Points, in no order, along strands that fork and pass close to each other.
In the rows, zero is written as 128.
Two points are linked if the straight distance between their rows is under 94.7. Some points are linked to none.
J41: 98	166	119	137	95	174	96	120	140	137	115	59	115	139	182	135	145	160	102	133	121	128	144	124	141	115	100	128	89	113	155	143	155	99	138	129	116	126	151	161	107
J480: 135	92	133	128	138	98	132	116	122	129	98	149	120	108	103	127	89	88	142	129	159	155	120	166	125	132	136	118	126	114	109	142	91	127	117	124	130	133	102	116	127
J4: 151	116	155	97	91	130	110	103	96	117	149	106	140	161	104	105	98	159	129	133	171	104	138	93	144	110	152	171	110	139	145	104	123	97	100	112	171	111	84	93	157
J215: 133	124	140	115	137	89	177	138	145	134	139	153	112	128	113	128	134	167	101	129	119	121	115	89	136	117	129	138	161	158	116	89	136	132	109	139	142	118	133	107	134
J8: 126	113	132	147	142	116	147	128	134	149	76	160	113	87	94	166	73	99	149	150	186	163	125	157	132	122	171	120	126	119	114	145	71	105	128	91	130	144	116	153	121
J748: 124	132	123	131	119	133	120	129	136	122	138	102	120	136	150	124	148	148	115	113	99	130	134	129	122	125	94	106	121	128	131	120	149	128	131	145	125	121	131	119	117
J14: 115	131	129	138	125	128	131	134	139	132	106	112	118	122	143	145	138	133	118	120	121	145	136	134	124	127	117	99	126	126	132	133	127	118	132	133	124	128	136	138	105
J89: 104	137	185	128	82	102	118	121	123	146	136	121	142	148	130	129	132	168	138	137	129	118	167	103	133	119	163	150	113	154	132	104	119	100	117	91	170	95	104	80	107
J510: 120	168	109	116	88	191	63	116	92	112	155	68	152	168	148	104	144	146	146	126	111	98	130	111	127	129	121	153	98	116	146	166	148	132	158	118	121	119	150	144	131
J107: 118	129	149	148	136	81	158	142	152	149	132	156	141	122	134	136	159	115	122	122	90	123	142	134	97	148	133	105	150	145	105	111	123	150	121	131	137	129	138	84	96
J626: 127	154	140	147	127	102	161	154	159	159	144	139	136	128	158	140	190	133	104	121	67	115	141	118	93	144	128	94	142	153	122	100	146	159	123	139	135	125	149	89	92
J326: 157	134	105	94	128	156	100	106	94	96	145	116	143	138	76	117	121	143	151	128	142	105	98	105	154	102	148	177	140	136	119	122	116	131	129	132	136	140	139	147	174
J958: 134	151	120	128	125	160	77	115	88	111	134	141	168	125	94	136	130	105	183	123	137	111	122	135	117	140	166	152	125	129	118	161	91	141	156	99	127	142	153	143	142
J147: 143	128	117	141	121	170	113	107	122	135	103	110	120	104	105	144	91	112	152	150	177	143	122	142	140	107	147	141	112	117	121	157	96	101	135	94	125	153	139	177	139
J688: 143	116	157	103	107	110	132	107	108	133	125	136	123	140	86	115	93	158	134	145	181	121	137	99	158	102	170	175	123	147	128	98	99	89	91	101	169	115	86	96	154
J156: 149	95	141	111	144	82	137	113	119	119	143	163	130	140	84	87	108	131	139	127	139	117	113	126	134	124	123	155	145	138	105	104	119	142	96	146	145	115	99	79	151
J453: 110	149	131	146	151	119	100	114	117	119	147	174	178	118	76	119	169	112	183	107	87	88	121	130	121	152	180	158	182	145	119	125	106	175	140	131	138	132	159	117	136
J470: 103	186	155	152	111	141	91	122	121	146	113	137	165	114	123	173	145	140	178	133	120	124	146	131	123	146	179	145	117	143	130	159	95	126	169	72	143	121	169	148	97
J137: 135	110	116	128	153	125	98	117	109	101	137	152	158	125	95	99	131	80	169	106	112	122	113	155	107	148	124	124	140	123	113	142	115	165	134	146	125	136	125	118	145
J741: 105	183	137	149	134	127	128	131	145	142	135	140	163	117	122	158	194	156	138	105	66	104	145	102	132	139	174	126	177	160	131	121	138	149	138	123	143	130	179	140	103
J77: 134	131	104	120	144	122	177	169	164	135	117	124	92	115	170	161	143	133	67	126	127	143	120	103	135	118	101	112	128	129	161	97	147	123	118	136	108	132	142	141	144
J567: 118	142	131	146	128	140	75	127	90	117	123	154	175	121	108	129	126	80	185	122	134	117	127	164	101	159	154	129	107	123	119	173	91	149	166	103	117	129	135	134	127
J721: 111	160	160	152	103	98	140	148	160	157	139	120	141	136	171	146	189	146	117	125	72	121	162	122	98	146	132	98	123	159	125	114	148	134	135	120	141	112	145	86	80
J654: 168	90	117	115	91	156	106	101	119	122	136	86	103	132	118	103	71	98	126	166	190	140	121	156	142	101	109	150	85	90	118	166	118	91	110	129	111	145	88	156	165
J531: 139	118	97	125	128	162	93	110	115	101	154	88	127	152	144	86	134	118	130	108	104	122	118	151	119	133	67	122	109	98	135	133	158	146	137	163	104	125	122	136	148
J945: 137	134	107	111	106	173	115	105	115	121	149	70	110	144	130	112	117	168	105	134	141	111	113	106	166	86	108	164	117	119	146	110	147	95	119	137	128	124	118	157	170
J396: 139	116	166	123	135	83	157	120	127	132	171	169	141	152	113	84	138	156	118	128	104	97	126	109	109	131	119	154	147	151	108	77	144	152	99	156	157	114	105	65	130
J796: 119	131	125	128	87	147	70	125	110	110	162	86	152	171	172	79	140	124	145	120	103	111	145	132	105	151	89	122	80	107	137	157	167	154	158	133	120	102	109	92	114
J738: 123	109	140	119	154	79	214	166	161	143	79	172	97	97	106	182	118	108	105	144	168	167	128	109	135	130	166	123	155	142	143	114	108	114	107	105	127	139	137	149	123
J551: 158	69	99	128	153	143	132	113	125	105	119	116	97	120	121	97	77	61	122	132	163	158	92	184	130	135	86	109	125	85	121	152	127	129	120	161	98	146	96	150	156
J235: 112	191	146	135	95	162	75	123	109	137	129	111	165	130	130	157	143	153	175	135	122	112	141	110	126	139	172	159	108	139	136	163	101	130	169	70	147	117	171	139	106
J894: 143	123	148	110	75	162	98	100	99	119	157	77	133	164	129	108	104	162	122	140	164	107	144	92	142	106	137	167	90	131	156	118	139	90	116	105	161	113	95	118	147
J742: 139	91	128	120	109	135	148	124	140	128	156	92	81	149	173	103	103	156	76	136	147	136	121	124	142	111	70	121	102	108	145	103	159	96	109	154	120	117	86	109	149
J959: 124	104	144	147	137	100	112	127	133	125	145	159	152	132	142	96	140	81	156	108	93	131	140	176	75	167	96	93	117	118	110	141	131	171	138	149	121	127	114	85	104
J571: 144	140	106	112	129	151	75	113	96	90	175	124	166	152	105	89	156	128	160	103	88	90	111	110	115	141	122	151	148	125	119	133	144	176	140	148	125	119	135	109	163
J799: 142	150	109	104	141	151	103	107	100	98	146	139	155	125	65	125	147	148	161	112	113	97	96	89	158	117	160	179	171	144	120	116	121	148	131	131	146	133	161	149	162
J217: 141	149	126	141	140	116	160	155	152	152	145	149	131	130	170	125	184	117	93	116	63	116	128	130	89	149	95	87	132	141	123	98	155	168	128	164	123	123	141	104	100
J928: 116	170	122	147	150	153	106	128	134	123	153	131	161	134	144	121	186	130	143	94	61	107	139	134	100	158	120	106	156	138	128	129	158	176	148	153	122	126	158	130	113
J987: 117	189	117	142	147	149	116	134	141	135	150	128	159	126	142	141	201	156	127	97	51	98	139	111	119	147	138	115	169	150	135	118	163	166	141	152	129	128	176	138	113
J373: 149	81	134	110	124	113	161	118	134	122	142	114	78	137	145	99	84	141	96	141	164	143	114	130	144	115	90	128	119	113	134	110	139	113	98	148	129	116	79	103	150
J183: 129	157	98	131	163	120	189	181	168	146	106	142	108	104	175	170	168	115	72	125	101	145	119	91	128	126	108	111	129	139	178	89	159	142	120	132	107	129	155	149	137
J780: 109	160	139	126	104	119	155	153	149	152	117	111	119	127	152	166	163	179	97	125	107	133	148	83	143	111	150	116	133	152	141	106	137	107	123	113	139	119	151	127	110
J158: 123	153	126	124	137	126	100	112	113	118	145	161	167	121	70	132	162	137	172	113	97	88	114	106	138	132	179	174	177	149	119	119	104	159	134	125	148	130	161	125	145
J528: 129	68	140	139	110	106	140	123	148	137	102	118	82	113	166	131	83	80	110	142	172	172	131	183	116	138	94	83	93	88	127	168	118	107	122	132	115	127	87	120	104
J684: 109	127	85	143	193	160	143	145	122	121	89	151	131	101	119	158	125	84	139	136	126	151	109	164	139	125	135	89	156	115	123	154	129	132	146	141	85	155	136	189	122
J840: 123	135	113	121	131	135	161	148	147	129	111	109	98	116	142	158	126	153	84	129	142	139	121	98	154	109	124	123	137	120	148	111	132	109	121	131	118	135	145	163	141
J907: 137	91	151	112	139	69	158	124	132	132	127	168	114	136	105	103	100	136	123	134	144	134	128	129	130	128	123	138	141	136	104	103	115	131	95	134	145	121	97	76	131
J345: 103	158	113	148	173	149	106	114	112	120	133	175	181	108	86	139	170	105	180	107	85	105	115	136	128	147	179	133	188	151	122	143	117	170	152	137	129	141	161	155	131
J9: 115	141	110	132	167	138	182	164	144	136	74	155	114	89	109	191	120	126	114	146	154	153	125	105	155	112	176	124	162	134	149	127	114	110	131	103	111	157	154	207	126
J707: 149	137	113	113	93	183	111	100	113	128	138	73	108	136	121	124	107	161	118	156	162	118	118	105	167	85	129	171	110	118	138	129	128	85	121	113	127	137	126	173	168
J760: 124	111	157	120	99	99	88	125	109	127	153	138	162	151	122	96	126	122	160	125	127	107	154	132	113	136	138	143	105	128	121	127	118	139	132	112	143	104	95	68	126
J449: 120	115	134	127	165	82	173	137	139	135	94	187	128	100	70	151	115	120	130	127	143	131	110	108	138	130	172	142	179	146	107	115	100	131	117	121	138	138	145	137	124
J166: 149	145	127	119	137	109	171	155	144	143	165	146	120	140	166	110	175	139	74	118	71	105	106	117	95	132	89	111	132	143	122	81	160	171	122	180	131	118	128	101	117
J209: 167	99	111	97	116	147	127	97	109	107	146	89	108	143	98	96	82	139	121	147	174	120	98	121	163	92	120	172	120	115	128	125	132	100	102	140	131	133	90	140	185
J586: 115	122	156	131	91	123	149	122	142	154	99	110	88	111	135	157	92	163	113	160	181	158	144	114	145	95	154	128	101	123	131	133	101	81	115	87	141	124	112	135	118
J591: 139	89	88	135	173	155	137	120	127	108	110	124	111	115	107	117	93	74	123	125	151	151	89	171	138	128	102	113	147	96	122	144	127	129	128	158	96	149	116	171	154
J271: 158	148	100	113	101	202	87	103	108	120	140	79	124	137	103	126	108	143	144	153	161	116	120	117	154	97	134	174	114	124	132	157	116	97	134	103	118	151	157	189	168
J875: 158	89	116	118	148	115	133	119	124	107	151	140	117	136	123	80	113	112	125	116	112	133	107	152	111	140	75	115	130	112	112	115	140	162	121	172	121	130	104	104	142
J535: 129	145	124	111	112	159	97	113	108	107	167	88	139	160	130	104	153	169	134	116	98	103	130	97	136	116	110	151	128	131	143	110	161	136	134	136	140	108	123	121	145
J18: 159	97	115	110	176	88	193	147	147	120	131	180	101	121	103	124	113	119	95	119	133	131	91	119	117	133	107	135	161	137	116	104	142	155	110	158	118	126	131	132	142
J97: 118	146	149	123	105	120	163	149	148	144	144	106	112	144	164	138	157	192	81	125	110	125	147	79	140	109	124	120	128	158	143	83	154	103	119	125	143	111	130	102	123
J736: 134	118	142	122	96	111	65	135	93	117	173	143	185	168	122	79	138	121	163	115	114	80	146	122	104	154	150	146	113	120	116	142	124	154	143	123	138	103	100	56	137
J28: 130	115	123	120	180	91	203	156	147	123	80	191	109	98	76	173	110	108	117	137	157	152	111	102	147	125	175	137	176	148	133	117	112	125	117	117	120	143	146	170	131
J572: 132	121	156	118	134	88	138	114	124	127	156	163	145	145	86	96	134	158	141	127	115	94	127	101	134	123	144	168	158	152	113	86	133	140	103	136	158	112	112	74	143
J658: 144	132	148	107	102	132	87	121	99	126	136	138	149	136	85	133	107	147	168	145	173	109	141	118	142	112	181	172	113	139	115	131	84	107	126	84	150	132	120	113	142
J720: 104	135	146	134	90	134	159	143	156	158	95	96	80	114	162	174	119	173	91	160	171	159	145	100	145	98	144	116	99	123	152	130	116	78	119	95	127	130	139	155	109
J98: 112	139	123	142	103	159	138	132	153	153	95	86	87	109	159	165	111	149	92	155	161	150	135	116	148	106	124	123	103	101	149	142	122	79	123	107	110	141	144	185	123
J249: 113	94	118	157	188	108	142	140	128	125	104	178	140	107	127	131	122	57	156	127	111	155	122	196	95	158	113	68	141	121	104	157	122	151	147	151	99	146	107	121	110
J186: 121	192	132	126	98	184	84	113	111	134	131	91	147	129	129	155	145	170	159	137	128	117	140	97	145	114	160	161	114	137	141	151	116	116	154	78	140	126	177	166	115
J193: 129	145	135	126	65	183	86	112	117	133	141	58	122	150	155	115	108	152	133	166	161	117	146	112	140	112	116	156	61	117	146	165	138	84	138	93	135	127	117	153	127
J315: 110	128	99	154	169	163	114	131	122	119	113	120	134	125	151	125	141	84	136	114	102	145	123	179	109	149	96	80	126	110	127	157	152	137	149	154	93	144	132	156	114
J416: 137	74	136	131	149	83	129	122	126	126	113	168	127	117	114	106	95	69	145	118	142	153	125	185	109	153	113	103	127	109	104	138	103	146	120	141	123	133	96	90	120
J608: 121	122	157	140	98	110	129	119	136	153	96	124	106	102	128	154	90	134	138	155	182	157	146	141	131	111	152	125	91	119	124	147	86	93	126	84	144	129	116	132	107
J925: 138	147	85	117	148	172	99	111	107	99	146	98	138	135	109	108	144	136	136	104	102	108	98	122	146	119	108	145	150	116	135	121	147	142	137	155	121	134	155	168	166
J222: 99	122	193	132	83	81	141	128	135	156	128	129	123	143	149	134	125	167	116	141	140	137	174	112	129	124	154	132	103	152	131	104	119	88	106	93	168	97	97	70	98
J680: 120	95	83	145	192	160	150	142	129	114	91	143	112	106	121	143	100	67	127	144	149	161	98	180	136	126	117	95	150	100	122	155	127	128	136	153	80	157	118	184	137
J837: 149	147	114	119	111	159	59	123	71	96	155	151	179	142	91	124	114	120	181	124	151	98	121	132	121	147	176	163	124	119	111	176	82	134	160	96	121	151	155	140	148
J330: 94	172	157	141	110	97	154	141	148	158	116	143	145	109	118	178	173	167	126	126	97	114	149	86	141	120	194	134	167	164	124	104	113	119	127	94	152	129	169	126	94
J708: 126	132	91	131	176	155	169	155	141	123	82	142	105	93	111	175	107	112	105	146	162	151	110	120	165	108	151	128	161	114	151	129	122	110	128	123	98	161	150	218	145
J384: 125	132	154	107	122	101	131	115	120	129	139	146	141	131	83	120	132	171	141	131	132	103	129	86	154	110	169	174	156	159	120	88	116	121	107	117	163	114	122	100	140
J737: 122	104	126	137	164	111	149	130	127	132	84	166	123	97	91	151	92	88	145	133	162	159	116	155	128	131	159	113	149	123	111	139	88	126	127	117	123	144	116	145	124
J354: 139	130	136	117	115	127	91	119	104	122	123	136	149	122	87	134	116	124	172	131	152	118	129	131	131	121	165	157	118	133	112	138	85	126	136	101	140	133	129	128	139
J820: 123	104	132	132	92	146	118	116	137	129	147	71	95	154	189	103	121	146	95	135	132	134	143	136	133	120	71	113	78	103	149	127	166	98	121	146	122	114	95	111	122
J863: 129	104	142	119	96	102	81	127	104	116	138	135	156	143	126	102	114	100	162	127	147	119	146	153	107	142	131	133	85	112	117	153	112	140	143	115	129	110	95	81	124
J355: 116	118	148	147	135	92	120	131	140	136	131	151	145	122	133	124	144	102	146	112	94	132	145	154	91	155	116	101	131	135	109	131	124	150	134	135	132	126	125	92	101
J436: 106	179	113	139	169	165	114	117	115	124	125	153	171	105	101	154	170	126	164	109	88	115	118	124	146	135	175	129	183	147	126	137	124	152	151	127	127	144	169	181	123
J457: 138	155	86	123	146	151	141	146	143	124	144	108	114	133	182	130	153	151	70	105	92	121	115	109	130	119	71	122	132	123	146	94	172	134	128	166	106	134	151	141	143
J634: 136	116	165	121	103	112	141	118	125	133	163	119	125	162	145	94	128	172	107	122	115	121	150	103	122	126	108	130	118	143	137	86	154	119	109	135	160	100	86	76	129
J317: 149	143	96	122	115	193	84	105	95	108	134	94	141	132	106	119	115	110	154	133	148	119	112	137	137	119	132	155	119	117	130	162	117	120	141	117	112	150	153	183	159
J818: 120	123	138	138	112	110	76	129	102	119	129	148	169	130	119	115	123	81	175	119	135	117	140	166	97	162	142	127	99	116	116	166	98	149	158	113	123	119	118	105	123
J361: 130	93	159	125	123	53	197	156	157	161	122	164	95	128	158	136	123	106	98	146	129	151	142	136	101	148	115	92	122	142	113	107	117	136	98	117	138	121	114	65	95
J379: 130	135	134	107	142	87	197	157	152	133	125	153	103	118	109	154	136	172	90	127	133	127	116	67	157	106	151	147	163	161	135	90	133	121	107	122	140	121	151	136	138
J763: 111	132	79	136	198	156	165	168	136	120	80	156	118	94	120	175	126	93	121	150	139	158	110	145	153	114	146	99	161	117	142	146	129	126	141	130	78	167	143	204	129
J136: 127	173	102	124	110	199	77	111	103	117	137	77	143	144	132	122	139	131	148	125	122	113	124	126	137	124	125	151	110	116	143	161	132	124	152	116	114	132	167	178	137
J712: 142	96	114	129	189	99	152	122	127	110	107	184	129	109	69	116	103	90	145	114	138	135	90	140	126	140	136	133	174	131	100	124	115	154	121	156	124	135	121	132	142
J770: 157	101	139	97	135	93	138	108	110	120	117	153	119	135	67	111	80	138	139	146	192	121	111	119	162	107	159	178	135	139	110	108	95	109	87	122	152	122	90	102	166
J413: 134	105	114	136	173	118	129	121	121	110	120	166	143	110	85	113	121	88	159	109	117	133	103	153	118	146	128	119	161	129	108	128	120	156	133	153	123	141	125	129	138
J404: 128	144	140	110	126	118	127	112	115	129	124	145	140	114	78	142	132	165	147	131	130	114	120	89	161	100	177	171	159	154	118	103	103	119	120	108	159	126	142	131	141
J383: 138	105	159	125	129	83	138	125	132	131	167	161	139	146	126	88	137	133	129	130	99	112	144	134	100	137	107	129	133	135	105	98	134	159	108	150	147	119	102	62	117
J953: 108	135	125	149	151	136	93	118	114	114	134	155	170	123	113	117	154	88	178	104	93	122	129	157	98	160	133	110	147	131	116	151	125	172	152	139	116	128	136	125	125
J669: 120	85	131	151	181	81	168	149	141	142	102	197	132	104	116	141	114	56	143	132	125	151	126	181	96	161	130	80	152	131	103	140	110	143	127	133	117	144	109	102	105
J782: 107	138	120	143	88	164	90	114	138	134	118	61	112	139	179	117	127	127	120	141	134	136	140	149	126	132	87	122	68	98	147	166	148	106	145	130	114	129	131	158	109
J187: 91	149	138	165	149	134	100	126	120	123	128	152	175	122	141	131	164	88	176	109	84	123	139	172	88	170	133	94	135	133	122	162	133	164	165	131	116	127	139	126	103
J739: 121	100	155	123	104	88	164	139	147	145	117	123	87	128	154	139	109	139	96	144	152	158	147	128	126	120	120	102	109	128	131	122	119	101	106	116	135	117	104	93	108
J161: 151	66	129	129	144	99	134	122	129	119	129	152	113	123	141	92	93	66	133	117	136	159	126	191	98	154	78	85	115	98	109	140	125	151	119	162	116	130	91	92	121
J44: 137	83	134	136	124	108	127	125	139	124	129	124	112	133	163	103	111	93	121	119	125	152	140	172	101	145	77	84	96	106	119	142	138	141	129	149	121	124	100	92	109
J976: 139	126	151	118	64	164	99	107	111	133	144	81	123	149	136	118	91	155	135	163	186	115	149	103	140	103	143	162	69	128	146	146	128	75	125	88	153	126	98	129	137
J998: 115	106	106	151	174	148	121	129	119	114	111	145	139	115	134	122	125	66	151	119	114	153	118	190	105	148	106	76	128	117	114	158	134	147	147	150	95	143	113	145	121
J670: 130	96	146	107	113	97	188	149	159	147	131	119	68	136	179	144	115	147	72	147	157	156	137	112	131	121	103	102	109	127	149	104	141	102	104	129	124	114	105	97	134
J605: 153	126	87	107	152	148	139	116	121	99	129	110	112	120	89	118	106	151	115	117	147	116	79	105	174	94	125	171	161	123	130	110	135	123	123	148	124	131	140	179	176
J303: 142	102	128	125	87	149	102	104	124	125	124	85	109	130	138	111	90	106	132	152	174	139	133	154	135	113	107	135	75	99	127	165	127	103	124	123	117	136	102	148	138
J86: 102	159	139	159	138	138	102	134	138	129	141	132	165	133	160	129	180	109	153	102	62	117	151	157	82	168	119	88	134	138	128	151	154	168	156	143	118	125	152	117	94
J850: 164	91	106	105	104	155	125	101	120	120	135	81	94	129	114	103	78	114	110	158	179	135	101	140	159	95	104	159	113	94	122	140	128	93	105	142	111	140	90	163	182
J341: 122	118	151	152	119	103	140	125	141	164	80	154	107	86	108	168	76	117	145	155	192	162	144	155	127	121	168	120	105	121	118	150	67	93	127	71	143	135	121	136	108
J677: 115	163	127	114	124	114	170	157	149	138	120	127	115	115	128	167	157	181	91	124	113	123	133	65	161	106	159	134	158	159	143	95	136	116	120	119	139	127	165	148	129
J437: 120	105	137	140	105	119	114	126	142	126	127	100	116	137	176	113	128	113	125	123	117	147	150	164	102	144	79	90	81	113	131	147	147	128	138	139	118	120	108	103	92
J583: 117	149	120	125	84	171	70	118	106	112	155	65	141	176	167	92	142	145	138	126	105	107	139	117	120	136	95	138	83	109	146	151	169	134	153	133	123	106	123	119	123
J254: 128	103	116	143	101	159	107	114	137	132	111	79	95	127	162	117	102	99	113	145	153	148	127	164	130	124	83	120	76	85	135	165	137	97	130	137	105	134	111	163	126
J810: 94	186	121	135	110	174	88	126	135	132	114	72	136	135	180	142	162	149	123	117	101	127	144	134	124	139	112	119	101	122	152	153	155	118	154	127	120	124	165	159	92
J336: 141	87	124	122	142	102	184	158	162	137	107	141	79	113	160	148	114	95	89	138	145	165	126	144	112	142	96	84	124	116	141	124	131	124	113	135	108	130	114	119	121
J614: 126	182	92	135	161	142	163	171	155	145	116	135	131	108	169	163	180	133	77	106	81	126	124	88	136	133	124	107	147	143	162	100	163	144	130	135	110	132	165	151	127
J609: 114	142	113	138	99	162	117	120	139	141	113	69	95	128	171	143	122	158	88	142	138	135	132	116	153	102	103	130	101	107	149	137	143	86	124	130	113	133	140	170	131
J576: 146	85	137	106	135	87	172	126	138	126	124	146	87	133	119	115	84	141	102	140	168	147	111	119	144	118	112	138	141	128	120	108	124	123	94	139	134	116	93	101	146
J411: 99	176	134	141	109	148	107	139	149	138	115	84	132	136	190	152	174	154	112	115	89	132	156	130	117	143	113	100	104	136	147	144	160	120	152	129	124	116	159	133	79
J42: 136	109	162	128	119	82	155	135	142	144	161	154	126	148	159	96	142	125	108	131	94	124	146	144	89	140	94	104	121	135	107	98	140	155	113	151	140	120	102	57	97
J530: 130	122	108	108	135	131	160	132	139	118	118	112	93	119	110	139	104	163	95	129	159	132	99	94	171	95	129	153	152	123	141	107	128	110	114	139	123	131	136	169	160
J279: 112	152	124	145	144	131	131	139	136	137	108	134	142	115	131	158	158	122	134	112	98	132	135	131	120	140	138	96	148	139	129	134	131	132	139	131	126	133	150	147	105
J556: 146	126	82	121	162	159	127	118	120	103	124	111	119	122	100	114	116	127	121	107	127	124	85	127	154	116	104	144	157	111	130	118	142	134	129	160	114	139	146	179	166
J882: 130	96	146	129	151	58	167	133	144	139	118	184	123	118	100	121	116	109	127	128	132	133	127	141	116	143	134	127	155	138	95	107	104	140	103	132	137	131	120	80	115
J646: 163	87	123	108	151	101	167	140	135	121	144	157	95	139	150	94	111	107	93	123	119	136	101	157	102	139	64	100	130	117	115	105	143	159	115	182	117	127	104	95	127
J106: 117	144	136	130	146	103	153	131	135	136	105	166	139	103	82	156	137	144	138	123	122	122	120	99	153	123	179	146	177	151	116	109	103	130	123	115	149	135	156	143	125
J514: 133	103	140	135	117	100	86	128	112	113	168	151	168	150	135	70	136	89	163	109	96	111	143	155	76	164	102	116	108	110	109	140	132	185	143	145	123	111	102	67	124
J403: 123	92	142	141	173	65	172	143	142	142	102	202	130	106	89	135	107	78	138	129	139	140	119	156	109	156	146	113	166	135	100	125	101	139	113	130	129	140	120	101	112
J692: 138	122	149	121	76	138	98	113	113	135	127	104	127	133	129	128	91	140	149	160	185	127	153	126	134	106	148	151	72	128	135	152	102	95	129	81	148	124	106	121	126
J76: 115	196	116	134	123	186	101	116	120	137	115	95	137	116	132	163	152	167	137	123	115	124	132	104	157	111	159	143	133	129	147	135	127	112	143	99	131	135	184	193	114
J694: 143	124	120	109	110	132	65	127	86	94	180	138	179	164	107	78	138	124	162	111	109	81	124	113	111	145	144	152	132	123	114	135	127	168	141	139	128	118	115	82	159
J81: 137	105	157	119	120	78	184	147	148	151	147	151	104	140	164	116	132	133	92	142	114	134	137	125	102	135	100	101	123	144	115	91	139	136	106	138	142	117	106	68	108
J866: 140	127	111	120	133	136	141	132	134	119	153	107	108	139	155	113	137	163	94	117	108	124	118	117	132	116	82	124	129	125	133	95	156	131	118	159	121	124	125	120	140
J87: 131	145	71	139	167	162	146	151	147	124	118	110	117	120	180	149	140	116	72	113	108	138	117	124	130	129	87	108	138	115	157	117	165	125	130	161	91	146	151	163	141
J128: 103	157	140	147	125	140	104	122	122	138	105	133	148	112	122	160	140	124	161	119	117	136	141	139	120	134	155	119	131	136	124	143	110	126	149	103	136	132	152	153	102
J964: 157	76	107	119	140	125	130	108	125	105	137	115	101	129	123	85	91	96	125	125	145	143	103	164	126	129	77	119	118	100	116	133	137	140	117	163	111	132	96	117	152
J816: 110	149	89	147	164	176	121	139	132	127	106	108	129	119	170	146	143	105	104	117	108	142	124	154	127	136	99	88	129	110	145	147	161	122	139	152	91	148	150	170	120
J348: 157	113	117	97	115	150	108	102	96	103	143	103	125	142	84	106	96	142	138	144	169	113	108	112	156	95	141	172	124	131	126	123	121	110	115	126	139	138	110	138	171
J327: 139	129	160	119	82	130	88	124	106	137	134	124	142	137	107	134	91	152	159	160	197	112	165	120	137	114	171	165	79	139	129	146	89	88	132	64	157	123	110	105	129
J502: 131	111	127	130	109	124	81	121	112	108	163	117	151	155	153	76	132	102	154	107	99	123	141	148	89	154	81	109	95	105	124	148	148	170	150	146	119	110	104	87	122
J394: 108	104	178	130	93	75	166	135	140	157	121	131	101	140	159	136	118	154	100	143	148	151	168	121	127	123	136	112	106	146	127	111	120	95	103	100	156	109	92	64	98
J767: 123	94	136	134	85	130	107	117	135	125	139	82	110	152	183	94	117	118	121	136	135	141	152	155	116	136	69	104	62	102	140	151	159	118	134	140	123	111	89	98	105
J709: 152	121	125	115	159	94	178	143	144	127	149	168	120	129	115	115	135	143	99	115	107	115	101	106	118	128	106	135	161	148	108	92	144	155	115	163	132	122	135	114	135
J121: 112	126	132	130	143	111	191	164	153	148	74	156	102	91	113	195	117	124	112	148	165	167	136	109	140	122	174	114	148	136	147	128	99	105	119	92	124	147	143	170	114
J458: 106	197	117	134	128	168	124	138	134	143	105	104	136	113	147	175	165	170	108	114	101	129	138	100	157	116	157	122	147	137	149	126	137	109	141	113	126	134	184	181	106
J961: 132	153	96	118	144	168	87	112	107	96	159	109	156	141	115	101	166	137	150	93	83	101	110	121	126	138	108	136	152	120	132	129	156	169	142	156	121	125	156	145	156
J56: 95	172	153	154	102	118	115	145	154	149	121	103	145	138	183	152	180	144	131	117	76	128	168	137	96	162	121	94	106	148	136	145	152	133	157	122	136	113	150	111	67
J226: 118	135	138	124	102	146	135	125	136	131	142	80	103	147	165	127	136	187	88	128	127	127	141	94	151	105	107	125	111	131	150	101	156	91	119	131	139	109	116	121	132
J579: 100	190	137	144	139	147	112	121	126	139	124	150	171	109	104	169	178	149	159	111	86	108	132	106	144	130	194	141	178	155	132	134	113	141	147	109	141	133	180	163	108
J93: 153	84	121	120	191	75	186	138	140	115	114	206	115	117	80	119	99	96	121	119	141	136	90	131	115	140	125	135	177	139	102	115	125	156	108	156	119	130	128	125	137
J901: 113	131	177	124	89	95	95	129	112	143	139	139	156	148	119	121	128	142	154	139	138	103	162	123	125	128	165	157	105	139	124	119	104	114	126	87	158	99	102	73	114
J257: 113	193	97	138	143	157	137	151	144	141	107	105	134	116	168	171	173	153	85	106	88	129	139	98	147	125	134	107	143	138	159	118	158	121	138	129	115	136	177	165	113

Follow the links from the first point to the second, and from the first to the third. Name the last point that the two ways share.
J404 / J742 / J81 | J572
J741 / J217 / J341 | J41
J907 / J551 / J361 | J572
J107 / J720 / J326 | J41
J361 / J8 / J279 | J907
J457 / J373 / J738 | J907
J77 / J89 / J894 | J760
J303 / J136 / J166 | J626
J89 / J354 / J76 | J760

A fork is a point with three links, a tip a point with one. Leave the first point through the second and follow the links. Name the first fork or tip that comes.
J279 / J128 | J760
J86 / J187 | J226
J355 / J959 | J945
J737 / J480 | J907
J763 / J708 | J572
J907 / J576 | J41
J708 / J763 | J646
J760 / J901 | J670

A fork is a point with three links. Follow the links from the first point to the second and name the forks in between, in order.
J567 / J77 | J760
J77 / J837 | J760 > J958
J551 / J361 | J572
J183 / J894 | J760 > J958 > J976
J579 / J586 | J41
J403 / J551 | J907 > J572
J355 / J586 | J626 > J41
